A landscape with many peaks, sampled at points; each row gives a point and its height.
A climber steps from a point to the highest of its 3 nearest points, and stops where none of them is higher. Distance is the straight distance between rows; heights are no part of it.
Q674 height 646:  21  24  -4  36  16  -2 -19   5  -3
Q870 height 450: -14 -14   0 -18 -14  11  17  -1  -6
Q368 height 654: 14 23 -3  0 14 25 -1 -6  5
Q196 height 121:  -4 -16   4   4  -3 -32  -6   6 -11
Q350 height 175:  -1  -2  -3 -12  -4  21  15  -2  13
Q15 height 12:   2  -8   2   6  -2 -10   1   7   7
Q410 height 567: -22 -15   1 -23 -14   5  12  -6 -14
Q116 height 224:  0 -2 -1 -5 -3 16 11 -1 13
Q378 height 452: 14 23  0 13 14 11 -7 -3  5
Q798 height 169:  -3 -13   2   1  -6 -11   3   4  -3
Q41 height 143:  -7  -7   1 -15  -8  14  15   1  12
Q879 height 592:  21  27  -3  24  17   7 -15   5  -5
Q288 height 678:   6   3  -4  23   9 -23 -14   5  11
Q287 height 43: -23 -13  -2 -28 -19  20  22  -5  -8
Q591 height 286: -11 -18  -1 -11 -11  -5   8   3 -11
Q370 height 594:   7  -3   0  22   5 -27 -16   6  11
Q47 height 123:  -1 -10   0   9  -3 -22  -3   5   3
Q242 height 153:   2 -13   2  14   1 -37 -12  10  -1
Q237 height 463: 11 18  0  7 11 19 -3 -6  8
Q863 height 634:  0 -1 -1  4  1  6  4  3 14
Q430 height 605:  15  24  -1  31  14  -3 -17   1   1
Q222 height 647:   3  11  -1 -16   4  33  14  -8  18
Q340 height 218:  -8 -19   1  -4  -9 -19   0   4  -8
Q892 height 559:  20  26  -5  16  18  20 -11   0  -7
Q942 height 437:  8 18 -1 12  7  7 -8 -2 10
Q366 height 445:  16  22  -4 -19  16  45   3  -8   3
Q139 height 548:  13  18   0 -15  12  36   3  -8   9
Q73 height 493: -15 -20   8 -14  -9 -24  -3  -3 -22
Q357 height 161:   2 -16  10   4  -7 -41 -15  11 -24
Q935 height 269: -11 -16   3  -7 -10 -14   3   4 -10
Q267 height 372: -2 -6 -5 -2 -5  3 10  3 11
Q392 height 468:  9 19 -1 -8 12 34  3 -7  6
Q155 height 451:  7  6 -1 18  6 -9 -8  2 11
Q195 height 299:  5  9 -2 12  3 -1 -3  2 12
Q7 height 615: -30 -14   2 -36 -16  13  14 -10 -17
Q724 height 305:  -9 -14  -3  -5  -9   0   9   4   1
Q68 height 547:  10  16  -2  23  11  -7 -12   1  10
Q728 height 319:  -8 -16   9  -3  -8 -34 -10   0 -24
Q956 height 486:   3   1  -2  19   2 -20  -7   5  10
Q375 height 485: 17 24 -2 -4 14 36 -3 -6  0
Q83 height 109:   2 -19   5  10  -5 -38  -8   8 -11
Q283 height 149:  -7  -3  -2 -16  -9  23  19  -4  14
Q192 height 266:  8 16 -2 -2  9 22  6 -5 15
Q422 height 458:  -9 -20   9 -13 -11 -27  -6  -5 -26
Q313 height 787: -25 -16   2 -30 -16   9  12 -11 -18
Q881 height 255:   4 -10  -1  11   1 -24  -8   8   4
Q434 height 520: -18 -14   2 -22 -13 -10   6  -6 -18
Q269 height 371:  0  5 -1  0 -1 10  6  1 14
Q544 height 513: -16 -15   5 -18  -8 -16   0  -6 -24
Q733 height 565:   9  13  -3  33  11 -18 -16   4   7
Q941 height 489: 11 19 -2 16  9  4 -8 -1  8
Q671 height 225: -15 -13  -2 -23 -16  21  23  -1   3

Where does a climber stop that starts at each point below?
Q350 -> Q863
Q942 -> Q288
Q195 -> Q288
Q15 -> Q288
Q41 -> Q863
Q283 -> Q863
Q591 -> Q863
Q357 -> Q313
Q242 -> Q288
